Each row is a point on a landscape with many valleys, with its height.
From any point a ball takes the steepest step (drop divided by distance) to one of its 2 nearest points. It stops when none of these is lower. Distance is the straight distance between rows; heights are no part of it.
Z134 (h 50.3): [147  74 153  78 179 122  60 152 133 113 127 138 162 158 120 172 161  80
 148  90  79 106 139 108 117 153 103 115 148 142 137  80  60  72 109 151
  71 149 133 139 113 162 172 106 118 137]
Z882 (h 18.8): [119 129 128 164  64  94 117 103 105 147 141  75 143 127 149 114 153 177
 168 104 147 113 172  71 130 112 145 152 123 143 141 193 124 134  89 111
 134 135 158 119 118  95 158  98 177 113]
Z898 (h 52.3): [150  98 180 156 104  99  75 140 120 128 180 109 107 137 155 124 157 128
 158 107 135 152 184 122 127 155 143 140 144 164  98 123 115 118 149 141
 138 147 195 115  92  82 110  90 162  84]
Z980 (h 40.5): [197 126  95  74 135 132 173  75 127 161 127 169 132 127 152 130 161  99
 108 105 154  66 115 103 158 131 143 127 103  77  93 110  15 117 136 132
  86 122 123 155  84  67 138 121 147 136]
Z379 (h 49.7): [134 116 180  92 125 110 109 109 132  97 140 116 125 125 139 115 177 145
 125 134 134 124 178  94 146 189  76 178 177  89 115  83  99  99  90 151
  71 131 177 109 120 125 126 135  96 126]
Z454 (h 41.6): [121 107  98 103 154 151 163 119 132 140 112 148 126 145 115  90 123 136
 128 160 139 131  79 121 129 131  62 206 169  67 107 104 117 122 127 160
 112  92  77 161 152 158  95 162  84 151]
Z475 (h 30.0): [168 111 135 115 108  99 143  93 114 133 138 118 154 109 172 186 134 128
 126 133 154 115 168  93 164 115 185  80 100 209 128 145 143 115  75 119
 130 180 143  99 102 129 169 117 122 196]
Z804 (h 20.2): [125 139 132  75 186 170 139 148 111 119  85 158 117 153  76  73 138 111
  80 205 134  90  97 128 141 130  87 144 157 102 127  81 130  91 137 127
 142 137  76 154 134 165 124 166  74 122]
Z539 (h 43.5): [107  99 151 129 168  97  80 124 146 121 155 101 130  86 153 150 161 175
 137  67  81 141 139 121 141 182 120  75  83 127 132 124 131 150 118 137
 133 155 178 105 156  88  93 102 119  76]
Z2 (h 13.1): [136 107  97 172 127 140  94 149 143 161 128 145 153 147 129 116 133 114
 162 112 127 159 143 111  74 121 101 204 165  91  98 146 120 129 148 149
 103  97 160 138 139 106 154  87 162 102]
Z219 (h 52.4): [ 91 151 186 113 117 107 106 117  98  97 124  65 111 150 123  82 188 134
 120  86 119  59 158  92 144 138 117 113 144 127 180 118 157 137  98  88
 107 168 156 115 131 128 172 126 145  94]
Z877 (h 41.7): [156 141 134 123 129 113  75 118 109 119 113  79 111  80 103  98 121 161
 165 128 106  94 102 180 143 132 144  44  77 129  92 150 103  87 137  88
 128 130 170  81 102 116 132  85 159  68]
Z112 (h 33.9): [125 148 140 123 110 121  99 157 154 120 145  66 163 117  95 126 138 123
 169 114 110 130 132 139 125 120 150  84 122 112  97 141  95  86 122 125
  93 121 180 119 136 137 109  65 135 112]
Z651 (h 51.3): [115 102 130 153 161 111 125 142 169 158 187 106 189 156 192 183 158  96
 137  96  92 166 141  64 113  99 171 140 126 209 122 102 123 166 157 151
 133 145 100 167 170 124 132  99 105 126]
Z473 (h 55.1): [186 139 146 132  71  83 109  76  78 139 138  85 101  94 156 109 121 184
 166 173 127 132 144 142 174 148 140 134 127 206  58 142 123  97 113 102
 169 130 141  98  99 113 120 107 142  83]
Z774 (h 8.1): [ 95 161 125 138 139  95 151 122 137 135 136  91 170 102 171 157 151 155
 116 170 129 139 143  78 156 123 145 118 104 166 135 119 189 145  95 129
 125 140 136 108 183 130 138 128  70 154]
Z458 (h 40.1): [ 89 116 140 155 133  98  67 153 132 128 129  79 128 120 103 130 141 188
 145  69  65 126 151 123 139 162 131  79  87 167 147 154 153 124 116 114
 154 153 140 134 172 139 137 126 149  37]
Z839 (h 50.7): [141 111 167  87 152 100  89  92  99  97 139 112 133 147 161 115 173 113
 115  81 112  84 140  95 144 136 122 118 128 153 140  78 131 137 101 115
  93 199 145 107 128 101 170 117 120 138]
Z357 (h 34.5): [ 99 156 120 162  90 152 183 137 160 132 158 165 135 154 117 145 147 114
 110  94 127 176 128 142 124 137 175 168 130  92 188 139 100 151 123 163
 161 119 121 163 159  65 105 161 148 118]
Z407 (h 42.4): [ 89  90 157 156 114  83 103 102 114 132 157  72 145 154 184 161 111 114
 141  90 120 102 132  77 115  97 142 108 106 218 156 119 155 156 137 106
 113 156  84 112 114 180 181 102 129 194]
Z772 (h 5.0): [136  94  66 162 173 162  95 152 173 182 129 182 182 113 133 168 137 113
 155 106  84 180 136  97  83 129 120 163 141 104 117 154 101 130 144 177
 119  97 147 159 182 104 150  76 129 100]
Z163 (h 49.8): [174  93 118  80 100 132 175  66 151 108 142 162 110 120 135 139 106 146
 134 101 150 127 115 156 144 151 112 189 147  59  72 109  49 110 105 160
  81 118 143 129  91 109  94 172 104 187]
Z746 (h 56.4): [ 97 164  89 140 147 145 149 172 147 152 103 127 139 104  84 104 134 133
 121 133 109 119  74 166 124 103 142  59  80  68 162 152  71 118 134 125
 120  72  95 168 151 138 119 153 138  82]
Z94 (h 22.7): [ 98 124 157 149 144 123 118 164 139 151 161 129 146 161 155 127 194 113
 124  99 114 142 161  84 118 150 112 160 141 121 176 114 106 151 129 150
 126 121 134 157 135 103 138 135 141  70]
Z89 (h 48.7): [124 114 127 128 148 101  86 134 125 144 140 102 165 135 155 133 152 123
 146 110 105 107 130  79 105 110 128 136 141 159  96 124 137 130 130 122
  99 154 149 130 153 120 169  81 110 126]
Z807 (h 26.3): [167 163 137 141 120 110 165 144 109 162 143 104 130  98 173 130 123 128
 126 183 143 160 111 142 185 131 155 112  97 161  92 102 125 143 168 136
 168  87 102 133 125 104  69 143 117  98]
Z262 (h 48.5): [130 105 150 105 122 100 156 115 147 124 184  96 173 166 164 188 152  81
 148  86 101 131 142  79 144 101 171 133 145 226 134 106  81 148 122 140
 128 158  62 181 123 141 131 135 124 154]
Z689 (h 49.6): [135  84 110  92 172 126  94  99 133  94 143 141 138 116 135 160 119 111
 136  63  90 123  88 158  99 134 116 102 101 110 117 110 115 137 121 129
  93 167 139 105 123 114 131 113 120 163]
Z201 (h 23.0): [ 94 163 116 181 134 144 158 159 136 137 138  96 162 146 164 107 107 105
 119 177 163 173 106 114 114  77 150 156 134 130 131 109 209 164 167 126
 128 107 117 103 175 150 113 110 107 169]
Z10 (h 10.8): [106 102 144 162 162 134 109 111 169  76 156 128 147 116 117 150  64 118
 131  90  54 219 106 178  65 133 117 149 164 163  95 107 212 172 170 150
 142 142 148 113 195 140  77 118  89 117]
Z808 (h 27.5): [111 124 118 148 151 151 140 163 141 153 133 169 142 144 154 127 181 108
 101 152 175 135 170  76 117 150  92 192 149  63 163 118 110 122 124 163
  98  97 158 141 113 117 144 130 124 122]
Z897 (h 33.6): [100 121  83 137 119 150 136 111 161 116 116 143 126 133  77 114 115 151
 143 100 113 146 105 147  85 134  73 179 149  19 115 154 112 115 107 150
  81  97 156 130 162 120 114 117 135 121]
Z405 (h 38.0): [154 141 112 115 163 127 111 153 147 106 145  90 136  91 100 120 113 109
 149 119 104 125  78 199 111  94 157  43  75 104  87 128 105 103 167 107
 103 126 169  93 119 110  89  75 143  92]
Z390 (h 36.8): [157 108 173 138  68 120 179 117 122 138 142 134 117 131 172 159  99 108
 127 140 193 136 173  99 143 115 173 136 155 213 178 143 138 164 130 120
 157 125  87 143  59 152 133 169 156 206]
Z52 (h 53.0): [167  79 139  93 186 101  68 136 131 150 118 113 173 159 148 118 204 104
 147  72  94  64 115  81 125 127 130  81 118 153 125  90  39  76 125 119
  65 149 139 154 133 128 206  92 137  98]
Z643 (h 45.1): [106 104 112 149 117 104 102  79 128 103 154 105 142 133 157 147  98 146
 147  73 104 123  97 126  87  96 135 151 122 183 115 151 172 180 129 103
 145 166  94 111 131 147 169 114 121 171]
Z851 (h 41.5): [127 147  95 107 145 130 205 120 153 108 155  98 131 144 140 113 136  86
 128  96 129 130  40 149 124  97 113 130 132  66 120  87  97 160 148 123
  86 102  97 153 141 123  56 134 117 126]
Z322 (h 23.1): [ 79 139 121 159  70 108 120 141 150 125 138  77 174 143 105 163 142 155
 179 102 107 151 162  89 129 110 152 136 125 149 156 192 123 116  73 138
 128 136 140 135 160 151 151 106 142 135]
Z150 (h 50.9): [135 133 127 117 133 139 135 152 124 129 122 122 142 149 157 121 114  98
 111 196 202 121 157  85 124  78 144 146 161 149 112 112 201 119 134 113
 105 148 148  96 118 176 162 109  91 241]
Z540 (h 43.9): [144 130 123 148 102 112 129 128 154 139 153 117 162 101 165 156 132 153
 155 152 147 171 161 114 132 127 147 166 141 126  84 148 125 124 111 153
 111 114 177 103 128 121 116 103 104 170]
Z544 (h 42.3): [178 140 126 136  98 157 157 140 152 131 117 182 123 131 110 132 111 122
 116 189 193 161 178 141 132 118 167 184 175 130  92 140 143 102 135 156
 146 137 155 122 108 125 116 147 103 192]
Z934 (h 25.2): [105 164 127 152  69 137 138 103 115 120  86 166  98 149  79  97 137 164
 104 128 156  99 182 109 118 124 125 197 176 107 168 182 171 130  88 117
 151 151 145 122 131 105 197 150 155 143]
Z178 (h 55.5): [137 123 109 101 170 113 135 136 142 140 121 105 161 134 153  92 202 112
 133  80 113  60  82  93 116  95 145  64  94 119 145 115  50 123 129  99
  92 118 119 178 138 116 183 113 135  82]
Z824 (h 54.1): [161 119 104 116 130 133  92 112 106 158  81 156  82  80 103 118 117 180
 132 193 134 120 130 165 160 173  91  98  85  85  92 147  75  69 141 138
 143  91 127 108  84 130 110 128 145 113]
Z938 (h 53.3): [114 112 143  81 149 130 145 109 124  84 138 155 109 138 139 140 134  99
  99  86 119 107  90 146 123 147 105 117 126 115 151  87 118 160 119 129
 117 150  90 132 107 132 109 175 114 161]
Z315 (h 62.6): [150 116 192  97 146 102 137 127  93 141 145 118 122 126 186 168 129  88
  97 120 139 104 144 113 189 161 162  28  65 218 177  79 119 139 115 114
 142 162  88 119  94 132 131 156 140 150]
Z375 (h 29.5): [184 131 158  76 133 132 137 117 132 105 156 138 122 122 143 154 148  89
 116 114 132 126 134 148 164 152 149  89 122 124 104  92  68 114 129 148
 107 147 151 112  84  90  83 123 129 143]
Z816 (h 58.1): [111 103 120 145 105 110  66 103  96  99 137  89  98 121 136 121  69 153
 184  91 102 102  75 180 119 123 107  96  86 156 125 159 151 136 135  84
 142 131 115  81  74 166 146 107 162 126]
Z707 (h 67.2): [146 159 154 157  61 135 147 148 139 133 137 140 135 142  94 137 142 128
 122 138 143 158 201 124 143 138 186 134 146 153 136 171 122 110 109 139
 167 145 165 133 124  84 125 119 169  97]
Z695 (h 45.9): [108 111  80 111 162 139 172  99 152  92 142 134 138 153 127 139 105  91
 126  80  90 142  37 157  73  86 100 161 149 108 113  99 142 169 147 125
 103 120  66 164 161 152  89 142 108 149]
Z122 (h 21.4): [ 96 152 134  99 152 120 147 106 137  99 117  89 178 114 127 109 132 142
 133 162 102 128 100 102 133 125  95 167 156 103 102  90 166 124 110 134
  98 131 143 113 195 148 120 118  40 152]
Z3 (h 37.8): [133 113  92 112 117 126 181 102 170 118 161 102 151 138 134 125 138 113
 165  70 112 151  81 136 102 128 101 190 153  48  93 113  66 142 121 143
  69  96 142 152 140 110  81 118 127 127]
Z266 (h 24.2): [124 131 182 115 155 118 101 128 138  89 137 130 120 121 113 133 132 131
  98 120  79 162 149 152 119 174 113 136 165 159 112  81 176 148 143 136
 143 157 161 121 173 109 102 133  85  86]
Z849 (h 17.8): [134 108 164 161 143 138  98 131 152  98 138 133 101 105 124 113  99 143
 133 129  94 211 131 185  92 176  88 168 170 125  93  95 205 152 170 153
 141 120 181  87 162 115  66 121  99 100]
Z16 (h 27.2): [106 150 124 127 107 126 147 145  86 161  61 106  99 122 125  41 157 167
 131 175 178  60 114  93 156 116  92 106 124  88 175 150 112 104 107  88
 119  70 107 138 102 172 166 150 157 121]
Z519 (h 44.5): [162 110 121 153 152 114  51 114 117 146 121  98 128  88 125 103 114 176
 181 118  84 122 112 153 117 145 111 101 106 151  68 160 133 111 161 106
 153 130 181  95 139  96 142  59 140  37]
Z611 (h 60.3): [102 142 129 126  94 128 107 112 102  87 120 106  76 108  84 104  71 153
 142 104 105 113  82 208 129 135 115  79  96 112 130 162 139 133 124  97
 162 119 115 106  99 139 101 142 159  95]
Z712 (h 35.4): [187 140 133 103 140 134 150 134 114 160 127 154 122 118 148 146 166  98
  94 141 156  95 142 113 168 138 162  86 106 134 123 121  63 127 146 135
 138 125 128 157  91  79 118 130 147  92]
Z189 (h 28.4): [135 157 151 105 112 140 139  77 128  94 108 169  93 133 105 106 172 148
  64 117 171  76 194 101 138 152 137 156 164 108 148 143 155 128  89 107
 120 191 176 102 116  82 187 144 129 145]
Z80 (h 39.2): [117 118  74 128 171 171 122 107 157 143  78 200 121 112  70 122 103 168
 103 157 120 135 129 132 101 155  68 189 155  26 103 145 130  89 123 166
  98 110 145 124 176 123 135 128  88 148]
Z516 (h 39.5): [ 98 165 124 134 141 165 203 146 152 119 153 159 121 178 122 126 127  72
  73 103 136 147  97 149 111 102 151 143 136 116 189  99 147 180 152 121
 157 123  80 169 159 110  91 177 131 119]
Z158 (h 33.2): [127 123 133  80 142 141 136 134  89 132  93 104 116 149 125  68 137 131
 136 185 147  87  80 110 155 127  74 148 145 110 120  85 115 110 125 120
 119 110  69 136 107 193 111 159 104 161]
Z79 (h 34.1): [ 96 125 106 158 175 174 147 154 170 104 131 176 148 184 112 119 129  79
  92 137 124 178 122 135  56 116 102 216 200  95 152  88 207 144 145 150
 120 140 121 131 186 144 126 140  94 131]
Z601 (h 35.5): [ 81 142 145 171 125 128 105 164 131 128 143 134 112 136  98 129 110 150
 114  78  86 162 143 154 124 163 147 104  81 149 168 148 159 163 123 125
 194 143 106 147 163 107 117 164 160  38]
Z101 (h 20.8): [131  98 103 187 106  90 121 110 115 167 170  93 152 106 218 161  96 147
 172 127 166 138 129 102 135  82 170 118  68 196 119 181 133 155 152 113
 166 120 127 113  80 126 146  84 155 132]
Z523 (h 37.6): [102 155 121 145  88 132 116 145 122 131 101  94 133 138  97  86 128 165
 164 182 134 154 135 120 126 134  88 197 167  87 118 134 141  95 108 132
 118  88 142 113 150 162 121 122 124 126]
Z983 (h 54.5): [100  92 136 162 106 101 109 109 108 109 147  79  87 143 167  85 111 139
 148 108 160 138 104 139  84 123  66 185 152  95 114 123 185 163 151 104
  87 114 141  77  88 151 116 119 146 172]
Z503 (h 30.9): [132 147 149 123 165 137 107 142 125 132 102 148 120 107 107 101 147 138
 104 171  99 143 132 135 131 174  86 147 154 104 108  90 127 118 143 145
 130 109 145 125 159 114 103 131  96  64]
Z512 (h 53.4): [ 85 137 169 151  89 106 118 135 100 109 134  88  95 144 138  81 144 141
 127 115 154 108 156 109 115 125 100 155 154 116 164 130 179 163 126  96
 118 130 152  99  99 135 142 132 162 131]
Z873 (h 21.2): [166 133 138  85 137 133 173 111 165  86 175 138 115 126 128 157 142  94
 113  86 110 160  98 186 141 152 146 133 143 110 104  82  77 153 157 157
 123 124 131 150 110  85  35 151 111 109]
Z522 (h 46.8): [136 111 148  81 124 137 150 107 132  96 131 123 122 145 119  86 139 133
 137 149 142 127 123 117 139 160  50 224 195  58  89  68  99 102 107 156
  70 108 141 127 123 149  96 157  87 150]
Z572 (h 15.0): [ 88 160 168 137 142  96 148 119 144 120 156  68 156 121 187 111 145 128
 113 171 142 133 128  76 136 113 123 154 142 138 112  66 198 146 140 121
  86 135 169  92 189 132 127  93  42 161]
Z148 (h 39.9): [128 129 117 101 131 105 114 124  98 136 100 107 147 116 122 145 129 134
 152 132 106  79  98 118 145 119 126  74  95 165 126 140 110 109  97 105
 120 137  84 131 130 162 171 137 125 139]
Z35 (h 9.3): [144 134 171 119 168 132 156 147 141  86 166 121 103 152 137 121 120  70
  90 117 118 170  90 179 117 143 123 125 153 144 104  45 158 170 192 129
 132 138 115 128 131 107  42 144 113  93]
Z261 (h 47.0): [141  86 116 101 154 121  97 160 147 153 155 149 146 158 142 194 169  81
 148  80 102 120 146  99 125 133 131 116 130 153 149 118  50 121 130 151
 110 130 110 180  99 144 145 129 145 125]
Z383 (h 44.1): [163  88  79 136 161 149 120 100 156 125 114 174 116  83 126 128  84 166
 133 138 142 164 116 156  96 149  82 180 149  53  60 138 154 122 132 151
  97 114 171  85 136 116 108 116  92 171]
Z763 (h 63.7): [131 172 116 124 118 146 152 111 138 160  82 167 121 117  38 147 138 167
  82 157 104 103 165 128 158 141 164  66  97 138 143 180  84  67  95 133
 162 146 109 162 163  87 147 149 142  58]
Z432 (h 21.9): [ 96 163 129 195  51 132 137 145 101 155 101 114 133 144 122  86 141 144
 134 132 172 128 177  90 123 104 160 166 135 122 190 185 167 146 109 105
 156 117 155 123 132  95 182 123 195 113]
Z496 (h 33.3): [184 116 139 108  74 104 177  77 114 138 146 132 134 117 185 146 134 123
 133 131 182 104 149  91 163 113 168 144 139 185 117 133 103 137  97 130
 126 150 119 136  79  97 157 151 126 194]
Z155 (h 39.8): [115  95 167 139  97 113 120 142 117 132 168 110 124 165 168 163 122  80
 145  99 155 123 164  99 117 108 146 122 145 177 164 135 122 154 136 120
 115 130 109 130  61 158 145 122 170 191]
Z439 (h 36.6): [122 120 112 138 121 161 131 176 155 111 138 165 111 172  71 160  92  79
 128 127 110 178 118 176 107 124 120 136 156 120 140 126 123 122 153 163
 146 104  90 163 117 164  81 160 140 130]
Z120 (h 45.3): [143 122 110 102 123 152 146 153 113 134 108 166 107 142  93 147  96 105
 119 160 156 117 125 142 138 110 132 113 138 128 131 137 115 107 134 133
 150 117  81 151  94 163 120 159 132 177]
Z944 (h 19.3): [115 102 138 187 149 128  67 138 144 136 156 133 130 123 150 164  60 133
 152 123  82 199 133 156  86 128 132 132 128 192  93 133 198 158 182 143
 173 126 118 106 161 160 122 102 107 109]
Z782 (h 18.1): [128 156 137 105 108 152 160 162 120 151  83 133 102 148  82  68 150 109
 114 153 172  73 117 125 145 114 116  87 143  77 176 148  56  91 129 110
 118  74 101 170  98 144 144 149 166 103]
Z906 (h 47.3): [139 129 147  74 147 158 150 145 122 100 108 137 121 148 106  99 126 116
  98 216 175 124 147 123 156 127 126 147 173 137 115  87 177  86 115 125
 127 160 126 107 112 190 121 150  70 221]
Z969 (h 38.6): [168 134 124 106  91 148 176  92 118 124  94 159 102 108 132 104 107 165
 106 187 225 106 163 117 156 120 149 163 144 111 101 146 154 108  96 115
 127 144 158  93  96 126 145 155 105 237]
Z755 (h 22.1): [145 151 124 124 120 106 156 115 101 142 138  81 136  93 186 108 104 122
 149 164 164 113  80 132 156  89 140  82  77 147  98 118 138 145 152  98
 131 110 109  99 103 131 108 107 122 161]
Z317 (h 15.1): [133 139  95 161  85 110 170 101  87 165 123 117 133  81 202 130 117 157
 141 150 192 114 119 101 158  99 154 105  63 144 141 188 126 157 119 106
 163 106 119 118  90 109 143 118 155 143]
Z606 (h 18.7): [170 154 176 119 133 113 154 147 130 127 172  97 131 142 160 136 135  77
 118 132 131 147 126 142 154 116 174 106 140 186  95  77 119 151 177 126
 149 143 115 142 129 101  76 119 119  93]
Z966 (h 36.0): [165 156 140 117  53 124 192  83 100 131 102 121 125 105 151 106 116 145
 119 166 212  90 171  77 159 101 175 136 138 148 146 171 160 133  83  91
 126 143 148 109 105 111 165 124 142 197]
Z817 (h 44.9): [116 123 134 105 117  97 140 104 126 124 136 103 169 133 134 191 139 130
 134 129  96 119 136  87 148 121 139 111 129 206 130 123 114 113  72 137
 130 161  77 158 146 166 155 153  95 158]
Z773 (h 18.9): [135 153 120 148  95 152 170 146 111 146 122 172  58 125  97 109  80 141
 102 152 161 143 103 199 152 134 130 118 109  89 139 143 123 129 163 141
 185  88  98 136 100 101  55 172 158 107]
Z924 (h 60.4): [137 102 217 101 118 110 106 112  82  92 128 116  89 157 154 133 102  93
 102 107 116 113 136 142 156 172 127  94 118 212 174  72 137 144 118 110
 147 163  63 104  77 161 134 179 152 159]
Z312 (h 51.2): [127 120 188 140 101 104  90 144 111 119 147 121  96 133 152 122 181 143
 129 150 164 135 222  87 139 171 111 160 160 120 140 111 133 102 112 141
  99 126 206  94  88 122 132 114 145 133]
Z692 (h 34.4): [127 131 120 109 225 152  98 172 129 139  79 155 123 119  92  90 137 119
  97 174  89 116  94 144 106 142  75 106 134 106 130  80 144 108 164 127
 120 100  97 146 168 171 133 142  86  65]
Z955 (h 66.1): [141 136 137 141 104 142 146 172 134 154 146 139 127 123 121 161 110  97
 130  98 147 130 173 132 145 117 205  54  83 173 175 186 110 137 131 108
 180 131 129 153  91 109 122 118 189  95]
Z830 (h 32.0): [109 162 138 122 136 131 103 117 127  94  88 149 103 116  87 126 150 178
  73 150 124 109 186 124 145 163 117 143 152 114 144 133 198 123  98 118
 144 177 177  91 154 127 169 146  96 128]
Z54 (h 30.8): [ 97 166 117  90 120 147 155 117 130  77  85  93 133 123  65  85 111 157
 133 168 121 115  98 154 136 123  93 151 151  58 106 123 143  97 102 123
 108 123 144 113 165 161  99 140  93 149]
Z347 (h 25.9): [129 121 128 172  88  99 139 116 136 139 166  98 153  99 175 193  96 154
 146 140 147 163 166 117 147 107 190 101  95 226 120 176 158 131 107 125
 168 151 131 108 122 145 139 119 124 160]
Z620 (h 56.1): [143  78 125 130 113 124  91  83  86  90 124 122  72 134 144  95  74 142
 147 106 149 118  68 193 112 130  76 141 124 119 111 126 169 138 136 102
 127 141 118  59  59 150 123 135 148 180]
Z887 (h 43.1): [167 103 100 115 123 131 167 144 132 162 151 163 135 155 172 182 146  62
 135  90 165 114 149  97 135  97 168 125 127 155 159 137  75 158 151 134
 126 122 108 175  63 125 136 128 165 168]
Z958 (h 48.4): [147 135  85 149 140 143 128 160 112 182 103 159 115  87 109 147  95 152
 137 198 132 145 113 155 161 130 130  96  75 117 112 157  98 104 150 147
 170  73  90 145 122 140  98 148 133 102]
Z860 (h 20.0): [105 106 116 122 176 155 119 118 151  86 108 137 151 124  83 120  97 109
 141 103  47 171  85 158  72 133  74 167 187 106 106 108 173 142 148 144
 112 108 139 140 205 142  89 114  96  93]
Z278 (h 57.2): [ 99 130 175  92 140 140 137 135  98  96 112 152  73 143 102 116 106 117
  74 128 124 103 122 155 145 163 110  99 124 150 178  96 158 148 122 109
 169 153  70 133 111 162 113 193 118 143]
Z925 (h 18.0): [105 104 159 162 141 119  90 153 138 137 153 116 137 182 139 110 159  98
 146 116  98 164 160  93  62 123  80 233 199 125 144 105 155 143 150 150
 102 118 137 142 145 120 151 113 138  91]
Z403 (h 46.4): [105 105 144 118 194 119  81 147 152  96 163 119 124 102 135 164 121 116
 117  70  79 145 114 168 104 147 137  55  77 133 132  97 159 152 147 126
 113 167 165  93 149 124  98  96 113 118]
Z648 (h 29.3): [109  97  93 166 152 140  83 133 134 131 141 183 106 124 122 169  60 136
 137 105  83 179 110 170  88 137 111 134 113 153 127 155 163 170 152 152
 174 123  66 149 141 157 121 159 126 112]
Z893 (h 16.5): [ 81 165 136 200 137 103 159 142 130 166 151  70 176 121 206 123 125 132
 106 171 145 157 123  80 139  97 166 115  74 184 135 100 201 187 163 115
 144 119 111 112 193 116 129 105  95 121]
Z630 (h 57.7): [106 124 142  91 136 110 141 116 108 117 118  87 133 153 160  67 187 111
 145  75 135  45  73  97 126 112  96  90 115  83 184 104  66 137 101  94
  71 115 103 158 103 143 182 144 150 118]
Z397 (h 29.0): [105 169 117 139 154 157 142 170 149 137 129 144 154 160 124 115 154  89
  97 160 146 141 139 107 101 108 126 162 157  99 150 109 164 130 137 135
 118 127 141 133 161 124 140 120 107 126]
Z699 (h 27.8): [ 86 131 109 112 146 137  98 119 144  88  95 131 144 136  55 120 141 136
 136  89  60 121 110 142  90 140  83 148 155  81 134 135 129 120 113 131
 106 131 147 146 176 142 138 120 118  80]
Z435 (h 3.1): [135 149 135 132  97 151 162 167 104 154 110 125  82 128 114  81 104 108
 129 139 170 103 100 156 140 107 133  81 116 101 170 150 112 140 150 101
 155  73  96 149  80 144  96 141 190 102]
Z108 (h 64.4): [165 132 167 104 122 127 147 157 102 161 124 125 122 114 141 163 133  93
 104 133 163  92 175  97 179 134 191   4  77 206 194 139 119 109 101  95
 136 141 122 135  90 136 147 124 170 121]
Z411 (h 39.7): [112 108  86 176 138 147 121 160 111 185 126 206 100 131 142 168  80 133
 115 148 137 150 121 147 130 128 121 125  84 130 161 157 133 156 158 158
 183  82  50 171 114 154 118 181 146 123]
Z13 (h 67.7): [152 129 165 143  90 144 140 168 129 125 151 170  78 134 121 151 104 107
 107 124 164 160 185 162 144 155 166  96 129 156 160 149 124 139 144 136
 181 130 138 136  69 103  93 156 166 125]
Z235 (h 65.9): [148 149 135 133 113 131 115 125 123 150  96 174 113 139  80 141 159 148
  93 154 113 123 183 112 141 169 136 139 150 154 128 148 110  93 108 143
 162 149 131 151 143  89 154 147 142  60]
Z926 (h 52.0): [116 161  71 143 130 148 136 135 136 154  97 155 151 115  88 131 130 142
 122 139 126 108 121 126 110  91 147 107 100  92 137 182 108 119 116 123
 133 126 121 149 156 111 168 116 143 118]
Z668 (h 36.7): [120 121 138  85 163 126  82 122 108  86  90 148 121 134 103 151 140 135
  96 144 111  87 154 122 150 155 104 116 131 133 147 102 176 103  86 122
 108 181 147  82 129 169 183 141  88 177]
Z274 (h 33.7): [112 125  87 138 132 105 104 143  74 177  69 118 127  88 150 119 136 170
 151 176 152  78 111 101 150 117 108  73  72 127 149 159 123 116 112 101
 125  86  99 127 107 177 182 144 143 135]
Z930 (h 51.1): [126 110  92 117 139 145 142 137 105 157 101 183 101 107 141 143 117 123
 103 131 180  84 126 121 141 120 126  78  79  87 165 151 102 134 121 119
 127 110 111 129  76 133 142 142 153 173]
Z386 (h 42.0): [144 103 135  79 151 129  76 117  91 107  70 134 105 127 111 131 111 159
 127 204 121 118 151 131 162 156 104 149 149 157  99  91 185  70  97 122
 128 163 136  73 124 209 154 141  85 220]
Z528 (h 46.0): [151 107  93 136 167 131 136 115 171 129 162 127 165  86 186 153 102 131
 142 136 148 178 118 128  99 111 126 159 134  87  65 115 170 144 142 149
  71 118 189  85 151 127 103  83  72 203]
Z722 (h 14.9): [141 144  79 153 142 166 133 149 171 152 127 166 176 140  92 143 134 106
 137 111  84 176 112 140  96 111 173 160 130 109 121 143 102 128 149 153
 157 123 137 159 196  70 135  97 144  70]
Z327 (h 26.4): [122 141 102 150 136 177 112 180 163 130 111 186 135 157  25 140 107  91
 127 128  69 175 121 189  95 124 130 134 147 104 129 138 103  90 154 167
 151  97 113 167 172 124 113 126 143  68]
Z240 (h 41.2): [ 79 139 109 157 112 124 107 139 142 122 136  85 148 103 135 138 106 166
 166 164 131 170 127 137 125 125 110 146 124  90 111 146 166 124 117 147
 102  94 155  89 152 182  95 107 109 175]
Z130 (h 57.8): [141 118 129 130 110 129  93 134  74 133  95 118  52 108 116  79  88 158
 156 171 148 118  95 197 142 153  98  86  93 118 106 133 125  96 151  93
 157  95 119  91  55 157  97 129 172 106]
Z19 (h 48.3): [107 150  76 138 123 140 136 105 122 114 118 152 119 129 107 124  93 128
 114  96 114 118  86 157  84  86 137 144 124 121 120 169 169 166 132 112
 154 156  98 131 156 119 143 131 131 146]
Z380 (h 45.2): [174 127  94  81 115 125 157  45 124 126 111 157 133  92 129 122 115 160
 129 126 133  82  97 135 151 130 120 147 111  77  63 135  57 110 107 135
 104 138 118 127 123  74 135 134 109 155]
Z989 (h 29.2): [ 88 163 108 129  87 130 114 151 141 106 114  73 162 117  62 132 118 146
 174 108  99 121 129 142 123  93 169  62 108 125 135 201 109  98  94 103
 128 130 145 137 148 168 145  89 152 119]
Z381 (h 45.0): [ 97 145  87  92 167 164 176 126 167  96 140 190 132 161  86 158 130  77
  88  86  84 131  92 144  89  95 145 143 141 102 160 113 118 144 137 134
 131 140  98 186 169 124 114 154 104 128]
Z878 (h 46.7): [144 107  76 140 141 113  76 102 125 150 113 116 154 102 123 117 133 167
 170  89 101  95 110 113  96 107 116 134 111 121  87 181 118 131 125 107
 122 142 157 126 143  99 185  68 145  98]
Z973 (h 53.6): [196 117 142 167  76  95 114 113  96 161 151 104 124 117 178 114 143 161
 172 153 157 155 160 114 146 135 140 181 144 174  66 148  94 118 147 135
 153 117 166 118  78  71 120 102 167  70]
Z711 (h 29.1): [114 166 128 149  85 147 160 132 126 141 126 178  92 131  84 131 110 156
  98 105 118 138 129 168 142 139 169 118 104 122 157 167 115 136 123 139
 197 124 111 155 146  55 105 162 159  73]
Z18 (h 60.6): [102 196 113 134 127 152 164 126 164 147  76 150 139 110  37 100 148 157
  88 148 107 101 117 153 143 120 165  58  92  64 161 169  53  81 131 138
 129  98 120 174 174  92 143 144 150  50]

Where does a ball stop that starts at each point below?
Z816: Z882
Z630: Z882
Z763: Z317
Z52: Z317

Call two points neighbours if one is among the 2 nearest of the other. Go from one point of each pair to the other, from neighbour to neighbour, staying as low as possible. Name the highest point that can't be avoided.
Z10 / Z435: Z695
Z10 / Z804: Z692
Z772 / Z774: Z397
Z317 / Z35: Z807
